Points on a hilly landscape, in no order, each with its height.
From any point a ball rolls to the lowest of the 2 points nearest to it. It stops when none of these is lower. Distance is the straight distance between rows; heights are no part of it.
j_635: 11.7 -18.2 16.2 -11.8 -13.1 2.7 -33.6 -5.3 -34.3 10.4 13.4 -11.5 -1.8 11.9 -16.4 -9.0 10.2 -19.2 -3.9 -14.5 20.7  height 615
j_730: -8.4 4.1 -0.9 22.1 37.7 -11.4 18.3 34.4 35.9 -18.2 19.4 5.3 -10.8 -12.1 -4.4 12.5 -18.8 -8.7 -0.3 -11.1 -17.6  height 164
j_452: -12.4 2.1 19.1 21.0 26.6 -2.3 8.5 4.3 27.1 7.3 -18.9 24.7 -5.5 -8.4 21.6 -17.3 -5.2 13.5 16.1 -6.2 8.0  height 73
j_883: -9.5 -4.6 21.9 33.1 23.3 4.0 18.2 11.4 30.4 -20.7 19.3 -7.4 13.8 20.1 -12.1 4.3 -21.8 2.7 -10.5 8.3 -9.3  height 281
j_407: 11.7 16.8 -30.1 12.3 38.2 -18.5 15.8 -37.2 20.3 -16.7 14.5 -3.4 2.4 52.3 -13.8 -3.2 20.9 12.1 19.3 2.6 -25.7  height 577
j_167: -4.2 -10.3 23.5 22.1 12.2 5.6 4.9 19.4 35.2 -20.0 23.0 23.2 7.8 -13.4 3.6 8.3 -5.7 6.3 -29.3 -14.3 -15.5  height 247
j_237: 44.3 -6.2 12.7 -12.6 -14.9 -4.8 -21.2 0.6 -35.7 4.6 12.6 -10.1 5.1 19.2 -20.7 -0.3 14.9 -12.2 10.9 -1.3 28.0  height 636
j_59: 27.3 -0.1 -31.3 -24.1 -10.1 -16.9 -9.5 -23.5 -17.3 6.6 12.0 -10.9 -2.0 -1.7 -43.1 10.1 6.0 4.1 9.1 16.1 4.2  height 465
j_685: 2.2 9.1 -26.3 -19.6 -3.6 -27.4 -13.0 -17.1 -11.0 3.6 -5.5 -21.7 -13.0 7.5 -13.5 -1.6 -24.1 -21.3 -14.5 -6.9 2.7  height 75
j_383: 13.1 -8.5 -17.3 12.8 -8.2 19.9 13.1 15.2 6.4 -18.0 -7.7 17.2 15.2 37.8 8.9 16.0 0.3 4.0 -32.4 11.3 -4.6  height 144
j_877: 15.0 -4.8 -30.8 -10.7 13.3 -17.6 2.1 -19.9 20.2 -9.8 2.3 -3.2 1.5 46.4 -12.5 -8.5 23.8 12.2 16.8 3.0 -3.4  height 610
j_654: 29.5 -18.8 1.1 3.9 -23.7 11.5 -12.0 -5.3 -34.7 0.0 -5.5 5.8 -4.5 3.3 2.5 -1.5 -4.6 -23.7 -8.7 -9.1 19.6  height 592
j_317: -1.2 -5.3 -15.8 0.6 -0.7 -20.7 -18.2 -27.0 -5.8 3.3 -16.8 -16.2 -2.1 0.5 -26.1 -27.8 -9.6 5.0 10.1 14.2 9.0  height 420
j_519: 12.5 8.7 7.8 -2.8 -2.1 4.1 5.1 -13.3 21.4 -23.3 8.2 -4.4 13.6 40.0 -9.5 1.7 14.3 13.1 -2.6 16.0 -11.1  height 410
j_32: 1.5 -13.7 6.1 -5.4 0.8 -17.8 -25.0 -4.0 -6.6 10.6 -8.5 3.3 3.1 -30.1 -13.2 2.3 -6.2 4.2 1.3 2.0 4.7  height 172
j_536: 19.9 14.1 -53.5 -5.1 21.8 -26.4 -3.6 -25.6 29.4 -11.4 8.7 -4.4 22.3 13.6 -31.9 -7.4 -4.3 19.9 0.8 6.5 -5.3  height 674
j_144: -13.8 1.2 7.6 14.9 45.4 -3.6 12.2 24.5 32.7 -11.0 0.5 14.8 -13.8 -10.7 14.5 -12.4 -16.5 1.9 9.5 -18.8 -12.8  height 118
j_99: 17.7 -2.6 -20.5 -6.1 14.3 -20.5 1.3 21.2 -1.1 -11.0 -4.2 2.2 -2.0 15.3 -3.3 -1.8 -1.1 -5.8 -36.5 4.0 -17.3  height 208
j_217: 32.0 2.3 -2.8 0.0 -17.8 -8.5 -0.4 9.8 -11.1 -14.7 -9.5 -17.7 0.5 -11.8 -9.7 -18.2 -4.5 -1.4 -13.7 15.9 2.5  height 507
j_711: 3.6 -2.8 -12.5 -22.9 -11.8 -7.2 -2.8 2.9 -20.0 14.2 5.7 -23.4 -16.6 2.7 -5.0 -7.6 -10.3 -16.8 -5.5 4.8 5.6  height 168
j_848: -5.3 -5.6 10.4 30.6 3.5 -16.2 18.0 -4.0 18.6 -9.7 -22.2 17.6 0.3 -32.7 18.9 14.9 -19.7 3.4 10.4 -2.0 -7.9  height 226
j_996: 4.6 8.8 12.2 12.4 19.4 -11.7 5.3 -3.5 42.9 -25.3 28.5 -1.2 4.6 44.9 -6.9 15.7 -20.1 -3.5 0.0 5.4 -1.7  height 234
j_902: -2.4 -10.5 3.3 -21.6 -7.5 8.5 -8.1 -3.6 -23.7 12.1 -3.3 -15.0 5.7 37.3 -21.6 -15.5 5.5 -9.1 21.1 21.2 12.2  height 492
j_771: -20.4 -10.4 -4.3 -13.2 -5.5 8.3 -0.4 13.3 -34.5 28.9 -3.8 11.8 -18.6 -4.4 -11.3 18.6 -17.7 -14.2 -12.8 -1.2 16.8  height 697
j_777: 11.6 1.4 -14.5 10.2 26.4 -22.2 26.9 -17.0 26.8 -8.0 16.7 -25.3 -3.4 47.9 -5.4 -13.4 -7.6 1.6 3.8 18.2 -7.0  height 191
j_106: 15.7 5.6 11.4 22.6 -25.7 3.6 9.4 6.3 -5.4 -7.0 -23.2 4.2 -1.7 -26.7 5.2 -13.7 -2.4 10.2 -5.3 5.3 8.9  height 541
j_468: -10.9 -2.4 -0.1 -1.6 14.7 -21.7 -11.1 0.2 -54.9 26.4 6.8 7.0 -19.9 -22.2 -13.9 2.0 -11.4 -7.0 7.9 -21.5 18.8  height 170
j_699: 0.4 -14.9 10.7 3.7 -27.2 -0.1 -10.3 14.4 -30.7 -4.5 -12.1 -3.4 -3.5 -18.3 5.5 -13.8 3.2 -28.4 -5.3 -6.4 3.0  height 571
j_842: 21.1 26.0 -3.0 5.0 29.0 17.3 10.5 -4.2 35.1 -25.7 36.9 4.9 8.9 52.7 4.8 23.5 -7.7 -5.6 -5.9 -2.4 -17.9  height 169
j_998: 27.7 -23.3 12.6 -14.4 -5.5 9.6 -15.7 -2.1 6.0 2.1 -1.9 3.0 11.3 -19.9 8.1 -0.5 -0.5 1.1 -11.7 4.7 12.0  height 224
j_542: 11.0 9.6 1.2 -6.4 -26.0 30.3 6.0 -21.6 2.7 -11.9 3.3 16.1 23.0 40.4 -15.7 12.4 18.6 8.5 5.3 17.1 -10.8  height 368
j_246: -5.4 -3.8 -5.2 -7.1 14.4 -3.5 5.5 -14.3 -2.0 -16.3 -24.7 -30.9 9.2 -18.6 -10.7 -2.8 -21.1 -15.2 6.2 9.8 -10.2  height 399
j_766: 1.0 2.2 9.9 0.2 -5.5 -15.0 16.9 23.4 10.5 10.0 7.5 -6.2 -6.8 4.4 0.1 21.2 -9.1 20.4 -34.0 5.5 -3.8  height 298
j_404: 22.5 -8.3 6.1 -8.5 -17.3 0.5 -10.8 10.6 -23.5 15.3 -9.1 -15.7 8.3 -10.8 -28.7 -6.2 3.0 -4.7 16.9 3.1 35.5  height 646
j_623: 6.7 2.8 1.8 5.1 -14.1 -6.1 -1.2 -2.6 22.2 -14.3 12.3 -8.0 -3.0 20.5 -15.0 -16.1 3.4 -1.8 -17.8 23.6 -8.5  height 442
j_567: -15.0 34.8 -16.2 -8.2 5.4 2.2 -22.0 -17.1 -7.0 2.1 -3.8 -2.6 -8.3 -28.0 25.3 10.7 24.1 1.5 52.2 -3.8 -19.5  height 528
j_469: -15.8 -5.1 -19.2 -8.2 7.6 -26.0 6.9 -0.1 -3.4 -3.7 -16.6 -28.4 12.3 -33.5 -12.4 5.8 -11.9 2.9 20.1 1.1 -2.4  height 459
j_721: -30.6 -5.4 15.2 4.0 -2.5 23.2 7.5 20.8 26.4 5.1 -8.4 13.2 1.6 -22.9 25.9 -1.8 -1.8 18.1 -13.5 -1.3 10.8  height 373
j_505: -17.3 -3.7 6.6 13.3 -19.1 24.7 7.3 18.7 -37.8 22.6 -14.2 3.9 -4.5 -4.3 0.5 10.8 -13.1 3.8 -8.7 -3.4 18.9  height 673
j_21: 4.2 29.1 -11.9 3.6 7.8 -19.3 21.2 -31.4 28.6 0.4 19.2 -32.8 1.9 31.5 -7.7 -15.5 4.0 10.1 10.4 18.1 -11.2  height 273
j_327: 4.3 1.7 -4.4 -9.5 -14.4 -4.9 -23.5 3.7 -28.3 -0.7 2.9 15.0 11.9 25.1 -26.7 5.1 9.0 2.4 -12.9 10.9 4.9  height 282
j_45: -29.3 -16.1 -10.4 -16.5 13.6 -29.7 -7.9 0.7 -8.2 -0.8 -1.1 12.4 2.0 9.1 -22.8 -9.1 -4.5 11.7 -7.1 11.5 -16.1  height 263
j_63: 11.3 4.6 -3.2 -5.7 8.2 -5.6 -13.6 2.0 -45.9 25.3 28.0 -0.5 -24.0 -11.9 -21.5 -2.7 -8.1 -31.9 -1.4 -7.4 24.0  height 119
j_570: -9.6 6.8 22.1 33.9 -3.7 20.6 14.3 17.2 28.6 -18.5 18.1 20.1 10.1 -32.3 33.1 12.2 2.2 14.7 -17.7 -16.0 -20.9  height 285
j_921: 27.6 -21.4 -7.2 -21.3 6.4 2.5 0.2 -9.3 10.7 -7.5 1.4 -0.7 9.0 7.2 9.6 15.7 3.3 -5.8 -19.9 8.0 5.4  height 271
j_756: -23.3 17.5 17.2 22.8 -23.9 6.5 -3.3 14.2 -11.7 -6.1 -11.0 6.9 8.1 -36.5 19.4 14.8 10.2 14.8 15.4 -20.8 -27.1  height 761
j_609: -6.2 21.0 8.5 26.2 7.6 9.4 10.7 14.9 -0.6 -3.1 -24.0 21.5 7.7 -20.6 51.9 15.6 19.4 16.4 15.9 -12.2 -13.7  height 76
j_472: -7.2 -17.4 2.1 -1.2 -6.7 32.7 -0.3 7.9 -19.6 3.2 -12.0 19.3 16.3 -11.7 10.9 5.9 -0.1 -6.8 -37.7 -5.9 -3.7  height 231
j_361: 4.7 6.2 -13.7 5.2 19.6 -27.0 -10.2 -11.1 37.4 -27.8 10.2 -8.7 22.0 37.9 -19.4 -0.2 -12.7 2.0 8.5 1.0 -1.2  height 286
j_825: 3.2 3.5 -41.8 -6.0 6.0 -32.8 -13.5 -25.7 -8.0 15.9 1.4 -5.5 -11.4 6.8 -28.0 -34.7 -4.9 12.3 12.0 2.9 22.0  height 454
j_823: 2.1 -13.9 -9.7 4.5 23.1 -5.1 26.6 9.7 11.1 4.5 -20.9 -12.6 -4.8 -10.5 -10.8 -8.7 -6.5 6.7 1.4 21.0 6.4  height 560
j_926: -0.7 1.1 -1.8 -5.1 -8.4 -2.3 15.3 3.6 -11.2 12.0 -7.4 -8.7 -11.0 -3.8 7.3 7.7 -15.1 -0.7 -24.4 16.0 -5.7  height 243
j_364: -11.8 39.6 3.5 -15.7 -10.2 23.2 -20.2 -15.5 -23.5 19.5 4.6 1.4 -5.8 -28.1 24.9 19.5 19.3 -8.9 46.8 -4.9 -7.3  height 439
j_888: 16.5 2.3 3.0 -15.9 -28.2 17.5 -3.1 -7.9 -24.5 8.4 12.7 -1.2 4.7 29.3 -15.3 6.8 17.8 11.9 -9.6 12.4 -2.8  height 319
j_682: -12.0 21.8 19.3 16.9 10.3 24.4 -5.9 6.0 7.9 10.6 -15.5 25.0 -6.3 -40.6 32.8 -5.4 19.8 16.4 13.0 -9.1 -10.6  height 90
j_516: 0.0 -4.3 -16.8 -0.1 19.0 -23.3 -3.0 -20.8 12.3 1.3 -17.2 -20.4 15.7 24.6 -20.9 -19.1 -10.9 8.8 14.3 5.9 19.1  height 381
j_747: -21.7 8.0 14.6 13.9 -32.3 42.5 11.7 5.1 -5.7 9.8 -12.2 12.4 10.7 -35.9 28.2 1.0 0.8 10.4 -14.7 -28.8 22.7  height 712
j_302: -20.6 -18.1 -27.8 -22.2 -8.8 -14.1 -10.4 6.1 13.4 7.5 -5.6 10.5 -10.5 14.3 -26.1 0.4 0.9 3.6 7.0 13.9 5.0  height 299
j_245: -10.8 -15.0 14.3 8.9 -11.2 27.2 3.0 9.6 -46.6 17.7 7.3 18.5 4.6 -30.1 -8.7 20.3 -9.5 -12.8 7.7 -4.2 31.0  height 645
j_709: 7.0 -19.3 21.5 -5.1 3.2 21.7 -3.2 0.4 -29.6 31.1 9.3 6.7 -15.9 -47.8 19.4 15.7 9.0 -19.7 17.8 -18.7 29.1  height 188
j_973: 13.0 7.6 -5.2 -5.1 -7.7 -12.1 -7.3 8.7 -39.8 22.4 10.9 -11.9 -29.9 -9.8 4.0 1.1 -17.5 -24.5 -19.6 -9.1 5.8  height 176
j_884: -2.4 -23.9 -6.4 -6.1 -4.1 -2.4 -0.2 -9.6 -7.3 -1.2 -6.0 -15.9 6.7 8.0 -34.7 -23.9 -6.4 -0.9 20.2 30.8 4.0  height 455
j_369: -16.4 -9.8 8.8 -1.1 -5.3 -6.0 -22.2 -5.9 -24.6 7.8 -14.5 10.7 -8.2 -44.3 4.9 1.3 -2.6 -11.3 24.7 -10.5 -12.0  height 111
j_241: 14.2 33.5 -28.8 -11.0 23.7 -7.7 16.2 -45.6 8.3 0.8 8.9 -3.4 2.2 30.0 -3.9 -16.7 33.8 11.1 22.2 -2.5 -37.6  height 530
j_337: -9.0 11.8 -10.2 6.3 33.9 -22.9 11.7 4.7 16.9 0.3 -21.8 -13.5 2.6 -32.5 -10.0 -17.0 -16.5 13.1 15.1 10.5 -6.5  height 517
j_779: -15.0 -10.9 5.9 -2.2 -2.4 -20.8 -1.8 10.5 -13.9 20.0 -19.1 -16.0 -15.5 -6.7 4.1 3.2 -12.2 -6.3 21.9 -19.0 12.0  height 291
j_424: -28.8 -9.2 5.7 2.5 13.8 -12.8 -14.8 -2.5 25.2 -9.8 -7.8 3.8 -3.5 -19.0 0.3 -11.4 -13.8 -2.4 0.6 2.0 -18.7  height 367
j_695: 12.2 -29.4 16.5 8.4 -34.0 25.2 4.8 -11.1 19.3 -8.6 7.4 7.2 15.1 17.3 7.9 -1.9 10.2 2.5 -21.4 10.7 10.9  height 456
j_997: -9.9 -1.6 16.7 17.8 17.1 7.0 4.0 -4.5 24.6 -10.5 -27.0 23.6 9.8 -23.0 39.7 25.9 -5.3 2.7 11.4 -15.4 -14.0  height 152
j_510: 9.9 -6.3 -57.2 -3.8 19.3 -34.1 13.2 -23.8 27.2 -5.2 19.7 -6.0 -5.5 32.6 -20.1 -12.0 1.0 14.4 10.0 8.3 -6.3  height 639
j_261: -17.0 11.6 -1.9 -13.7 -4.3 -16.0 8.4 4.7 27.4 8.1 -6.7 -18.0 -5.0 29.5 -7.9 10.6 -17.6 -0.2 -0.8 11.3 7.5  height 405
j_962: 11.5 -8.2 19.7 8.7 -16.3 12.2 -10.1 9.6 -51.8 21.2 35.4 13.2 -10.2 -6.2 -31.3 -2.3 2.7 -18.5 -9.7 -4.9 29.4  height 167
j_979: 17.9 14.9 0.5 -0.9 -28.1 16.3 -6.9 3.0 6.0 -18.3 -0.4 -3.3 16.6 8.6 -5.2 -15.1 3.0 -10.4 -22.7 22.6 5.2  height 473
j_940: -3.9 -21.0 -4.5 -6.8 4.7 13.6 12.5 13.9 -12.1 -1.2 -10.0 0.2 2.0 -5.9 14.3 -3.4 6.9 -10.2 -28.5 23.5 -9.3  height 261
j_650: -11.0 -2.2 8.2 -2.3 -8.8 18.4 26.2 24.5 29.2 -1.1 7.4 8.5 9.4 3.7 1.5 10.6 -6.5 17.4 -20.3 9.1 4.8  height 338
j_259: 31.6 29.4 4.7 14.1 -1.2 -4.1 18.0 -15.4 28.8 -22.0 11.7 -0.5 7.2 51.8 -7.7 -7.9 17.8 1.3 27.4 2.8 -17.5  height 452
j_406: -15.4 3.9 -28.2 -24.2 1.3 -4.9 -2.7 5.9 -25.8 19.6 -5.5 5.5 -19.0 -14.5 -30.8 14.0 -19.5 -12.5 10.4 0.4 19.7  height 731
j_234: 31.5 16.3 -14.5 -30.1 -13.3 -2.9 -16.2 -21.5 -3.7 3.0 11.2 -12.1 2.0 18.9 -28.0 -6.0 18.5 3.6 16.8 14.2 2.4  height 397
j_837: -17.5 22.1 3.8 9.8 -6.2 42.5 2.8 0.2 -30.5 22.1 -3.8 4.7 -6.9 -24.2 51.8 10.9 34.9 1.7 19.8 -29.3 3.0  height 284
j_319: 4.3 -16.7 -6.2 -13.0 -16.8 22.4 -17.0 13.1 -21.5 -12.9 -0.2 16.0 19.7 -0.5 -12.0 1.6 -1.1 4.6 -26.2 2.9 2.6  height 255
j_477: -25.5 16.5 29.8 23.0 21.5 -5.1 -2.0 8.0 16.8 9.5 -13.0 6.6 -12.0 -21.6 19.8 -12.5 10.4 21.9 14.3 -0.2 -16.0  height 24
j_522: -6.7 -11.2 15.1 -19.3 -9.9 9.9 -2.2 -2.3 -7.4 35.0 8.0 -10.9 -17.6 -34.8 -2.6 3.9 -1.7 -6.6 19.5 -12.3 29.1  height 265
j_356: -18.5 -6.3 -25.5 -13.4 18.2 -32.5 -20.5 -4.3 -31.1 30.1 1.4 -4.8 -23.1 -18.6 -21.3 -10.8 -12.4 5.4 18.3 -24.2 9.6  height 210
j_376: 19.0 34.4 15.7 5.1 3.6 36.8 28.8 -13.6 15.2 -23.6 8.7 10.5 25.5 35.2 2.5 5.0 39.1 7.4 13.5 -9.1 -23.7  height 538
j_10: -24.1 -17.7 2.1 -6.7 -12.8 -8.3 10.2 3.9 13.9 8.0 -18.9 -6.5 -12.1 8.6 3.4 -0.3 -21.5 -10.4 10.5 7.2 12.6  height 340
j_967: -18.0 30.4 9.8 -9.6 2.4 30.2 -7.1 -2.6 -25.0 19.4 4.1 5.6 -7.0 -14.6 47.6 21.3 27.8 12.9 24.8 -9.4 -19.8  height 347
j_533: 3.2 -13.4 3.8 -2.8 -16.7 -20.7 -21.8 -12.8 -34.1 1.5 -3.9 7.0 -8.7 22.1 -37.2 1.8 -8.6 2.9 3.2 8.1 10.2  height 312
j_111: 13.2 -12.4 9.5 16.3 5.9 9.2 8.2 9.2 30.5 -18.0 35.4 8.4 6.6 10.7 0.8 -4.7 7.4 9.5 -39.6 3.9 -3.4  height 272
j_133: 6.6 -5.6 4.3 -6.2 -11.6 15.5 -4.2 5.8 -43.2 5.9 3.5 -2.0 8.0 -30.5 -26.1 6.1 -4.2 -19.6 10.5 10.3 27.5  height 611
j_207: -7.1 -1.5 16.5 -10.0 -23.6 8.4 -5.2 2.4 2.2 8.0 -14.6 -12.8 -11.8 -34.0 34.7 -3.5 0.5 -4.8 24.5 -21.5 5.8  height 416
j_537: -8.9 -13.0 -16.7 -13.5 19.0 -32.1 -13.9 3.3 -25.8 21.0 -16.4 -12.1 -17.2 15.2 -13.6 -9.3 -4.2 -3.3 9.7 -10.3 21.9  height 248
j_552: 33.7 32.1 -7.0 -18.1 1.0 3.7 5.4 -33.9 -2.5 -5.4 3.6 -10.2 -4.0 22.4 -13.4 -8.9 27.1 5.2 18.0 9.1 -20.4  height 466
j_127: -8.6 -2.1 -2.3 5.0 25.7 -23.8 -10.3 14.3 10.9 -11.1 1.2 0.6 -2.5 16.8 -10.7 0.2 -5.8 10.7 -23.6 4.4 -19.5  height 235
j_515: -4.3 -10.3 25.6 10.7 -25.0 13.6 5.4 -7.9 -0.5 1.5 3.6 -2.7 12.3 2.0 6.9 10.6 -4.1 17.5 -41.8 6.2 2.2  height 426
j_168: -0.9 3.3 5.5 2.1 -6.6 25.1 -16.8 1.2 -12.3 11.5 -10.7 28.6 -6.8 -46.0 31.9 4.4 27.7 1.8 19.8 -7.8 0.8  height 153
j_339: 6.2 -1.6 2.1 29.5 14.5 -24.0 3.5 13.6 48.3 -22.4 9.8 13.2 -2.9 -5.6 -5.4 4.2 -20.0 -1.1 -13.1 -12.3 -11.5  height 211
j_993: 3.2 23.3 -22.9 -21.6 5.7 -22.0 -0.9 -19.9 4.8 -3.4 5.5 -37.6 -1.3 23.7 -13.6 -13.5 -4.7 -7.9 0.7 8.0 -6.0  height 199
j_336: 6.3 -11.4 19.2 1.3 -38.3 24.2 1.3 -11.6 -27.6 13.6 3.1 -6.0 13.9 15.6 2.1 17.6 -7.7 4.7 -34.7 -1.5 16.7  height 461
j_415: -12.3 -12.2 0.2 -13.1 -11.2 4.8 4.3 24.5 17.2 -28.3 4.2 -0.5 16.8 4.2 -3.8 -17.0 -9.8 -10.8 -20.3 0.6 -9.6  height 486
j_405: -10.6 19.1 1.1 -2.6 -5.9 -22.8 -17.6 3.2 14.4 -3.9 -7.5 15.4 -12.3 -35.6 23.8 8.8 5.1 13.7 16.3 -30.5 -24.6  height 676
j_780: 29.6 -10.8 -13.1 -33.6 4.9 -3.4 -10.9 -20.0 -0.3 -1.5 0.3 -18.7 6.1 20.8 -2.9 0.7 18.4 1.2 -5.0 2.1 3.9  height 327
j_968: -4.7 10.9 5.7 0.4 -1.4 -14.7 -1.3 25.0 5.1 -0.5 -16.8 9.8 -6.1 -33.0 27.9 18.2 0.3 0.6 -11.0 -19.5 -8.2  height 708
j_316: -10.9 -0.1 10.8 7.2 10.1 -4.1 -18.0 6.7 -44.8 18.3 3.9 7.4 -22.0 -45.2 -7.7 1.5 2.4 -6.3 27.1 -11.1 6.6  height 165
j_455: -9.7 -18.4 21.3 27.9 4.6 -6.7 12.1 14.5 5.6 -16.7 2.5 -7.1 13.3 4.7 2.9 11.9 -12.0 -1.9 -15.4 5.9 -12.8  height 310
j_344: -5.4 -16.2 13.8 26.0 7.9 -2.8 3.8 16.8 10.7 1.5 -11.2 15.8 -8.8 6.5 7.8 -26.8 1.8 10.9 -9.9 9.0 4.4  height 107
j_78: 27.0 16.1 -16.0 -5.2 -10.8 -18.5 9.5 9.1 -8.3 3.2 4.1 -2.1 -19.3 37.7 3.4 2.5 5.8 6.9 -29.2 -0.9 -11.0  height 250
j_85: 0.6 -6.1 -6.7 17.0 -9.1 -15.0 7.1 21.6 37.2 -15.1 4.3 17.6 -14.7 4.7 14.7 1.9 -6.8 -12.7 -18.8 -11.1 -5.3  height 245
j_895: -8.1 -10.7 4.9 -21.8 -6.6 7.4 -0.2 2.1 4.1 15.8 1.9 -29.6 -1.1 -41.8 11.6 10.0 -11.8 -17.1 19.5 -4.9 11.9  height 343
j_71: -23.8 -4.8 -8.0 6.8 6.0 -20.1 -15.6 -27.8 27.7 -9.6 9.7 2.0 2.4 -12.3 -13.2 -17.0 -25.1 17.5 -10.9 13.0 -14.7  height 409
j_328: -17.4 -14.2 28.7 20.7 -12.0 21.9 14.3 9.1 10.3 -0.5 2.8 1.5 11.5 -1.5 31.4 -2.9 0.5 2.9 -34.6 -4.8 5.1  height 401
j_503: 10.3 -15.0 11.2 -2.0 2.2 -9.8 10.5 13.1 14.8 -1.2 1.1 -15.6 7.3 44.0 22.9 -1.3 11.5 4.6 -21.9 1.8 -2.4  height 104
j_223: 5.4 -3.4 -10.8 5.0 11.1 -30.3 3.9 -2.7 18.6 -20.5 -11.4 -21.9 15.1 9.0 -12.7 -7.6 -25.8 -3.5 10.4 6.4 -3.6  height 335
j_83: 11.0 -19.2 -3.9 11.6 25.0 -17.3 18.7 8.7 18.1 -15.9 9.0 -15.9 -5.3 36.9 -1.8 -6.1 6.7 4.2 4.5 7.1 2.9  height 143
j_243: -8.0 -5.9 20.1 -0.3 3.2 25.9 -13.4 -11.2 -33.6 26.6 7.4 26.8 -16.9 -48.2 27.3 2.2 25.9 -16.0 34.6 -18.0 14.8  height 127
j_187: -30.0 -0.9 8.9 -18.2 -21.7 13.4 -2.9 20.4 3.5 -13.2 -2.9 6.7 8.4 -19.0 3.0 -1.1 -4.1 -11.2 -2.7 -15.5 2.8  height 462
j_7: 41.2 10.0 -17.9 -19.4 25.5 0.2 1.6 -15.5 10.4 -4.9 -14.4 -3.4 8.2 49.8 -8.2 -5.9 31.7 7.9 18.6 3.4 8.6  height 641
j_991: -11.9 2.6 1.7 11.7 -24.2 32.0 12.7 18.6 -22.4 26.3 -8.2 7.9 0.6 -13.7 17.4 -5.2 -0.6 17.5 -33.4 -13.0 28.1  height 691
j_480: 1.8 -5.4 20.0 39.2 -3.2 12.2 12.2 21.0 27.9 -30.5 -8.3 25.0 12.5 -31.4 30.6 -1.4 -7.2 -1.9 -8.0 -13.0 -2.4  height 321
j_423: 0.2 -22.0 14.6 2.3 -10.8 15.6 -1.5 14.9 3.0 20.3 -8.9 9.0 -3.1 14.1 7.1 -14.6 1.2 7.6 -5.1 2.6 21.7  height 130
j_751: 19.0 4.8 -10.5 4.4 16.1 6.0 8.9 14.0 3.2 -22.8 -8.3 3.7 7.5 29.0 6.7 -7.5 2.2 -16.6 -19.1 14.2 -6.4  height 177
j_633: -25.8 -17.7 1.8 20.9 -1.6 1.9 5.9 29.2 28.7 -10.5 10.3 22.3 -23.0 -3.4 18.2 -0.6 9.5 3.2 -1.6 -5.6 -22.6  height 274
j_23: -14.0 2.9 4.9 2.2 -18.4 5.3 5.9 16.4 -14.7 12.0 -5.5 2.2 11.1 -42.2 16.6 23.3 1.8 6.1 -1.2 -21.3 -12.0  height 735
j_744: -30.5 -23.2 11.2 6.5 10.1 -14.1 1.2 14.5 0.1 -10.7 -8.3 -5.2 -0.7 -4.5 10.5 -2.7 -9.7 -18.3 -4.9 -2.1 -24.0  height 337
j_593: 15.1 11.9 -2.6 19.5 9.1 21.3 10.5 12.6 11.4 -33.0 25.0 17.3 13.8 47.2 0.0 19.9 2.7 -4.1 -31.1 2.4 -11.9  height 112
j_183: 30.4 35.9 12.9 0.3 -12.4 18.2 16.2 -26.8 8.8 -9.2 3.1 3.8 2.0 39.1 10.2 -6.5 36.6 9.1 19.0 8.8 -21.3  height 499
j_629: -20.4 35.0 -1.1 -5.7 12.9 -11.6 -7.8 -9.6 21.6 -1.2 -4.0 4.4 -5.3 -34.8 41.4 10.8 7.9 2.0 36.4 -25.0 -27.1  height 619
j_659: 25.8 -4.2 -2.7 -20.3 -10.5 -1.5 -8.5 -13.5 -28.3 12.9 17.3 -12.5 -7.3 -14.9 -35.0 21.3 -16.0 -17.8 8.2 17.0 20.3  height 548
j_850: -32.1 2.5 8.5 -2.5 -6.6 7.2 -4.7 3.1 31.2 -14.4 -9.3 3.9 2.1 -30.1 14.7 9.9 -7.6 -7.0 16.5 -0.4 -15.0  height 415
j_508: -18.2 7.9 13.8 1.4 -3.6 40.4 -8.5 9.3 -35.8 27.5 -0.6 19.7 -2.4 -30.3 25.5 5.1 14.8 -1.9 0.3 -45.0 8.4  height 233
j_649: -5.6 -3.0 -2.7 -26.3 4.5 8.8 -2.0 -17.4 -10.6 -10.5 1.3 -15.7 9.3 47.0 -16.4 -6.4 6.4 -16.6 0.1 18.9 -9.0  height 532
j_271: -12.8 2.6 3.1 5.3 5.1 -8.4 1.7 -23.1 36.3 -10.1 3.1 -11.5 -2.3 11.4 -23.8 -23.7 -17.4 10.6 -3.0 37.0 3.7  height 460
j_393: 20.2 10.9 -36.3 -24.3 7.8 -8.6 4.9 -39.3 -3.3 6.5 5.5 -40.9 7.6 23.4 -13.2 1.8 -13.0 -9.3 5.5 7.1 15.2  height 329
j_786: -13.3 -3.1 10.3 -10.9 -3.3 33.9 -14.7 4.5 -19.3 11.7 -11.0 24.3 2.7 -31.8 22.4 -4.8 4.7 -2.7 -5.5 -12.2 5.1  height 198

Call two points neighbours if one is among the 2 nearest of the other. Go from one point of each pair to the other, from neighbour to neighbour, staying as low as possible. Name the highest point that can't be avoided.
j_243, j_477 -> j_168
j_926, j_472 -> j_940
j_503, j_593 -> j_751
j_369, j_685 -> j_973
j_63, j_369 -> j_468
j_477, j_609 -> j_682
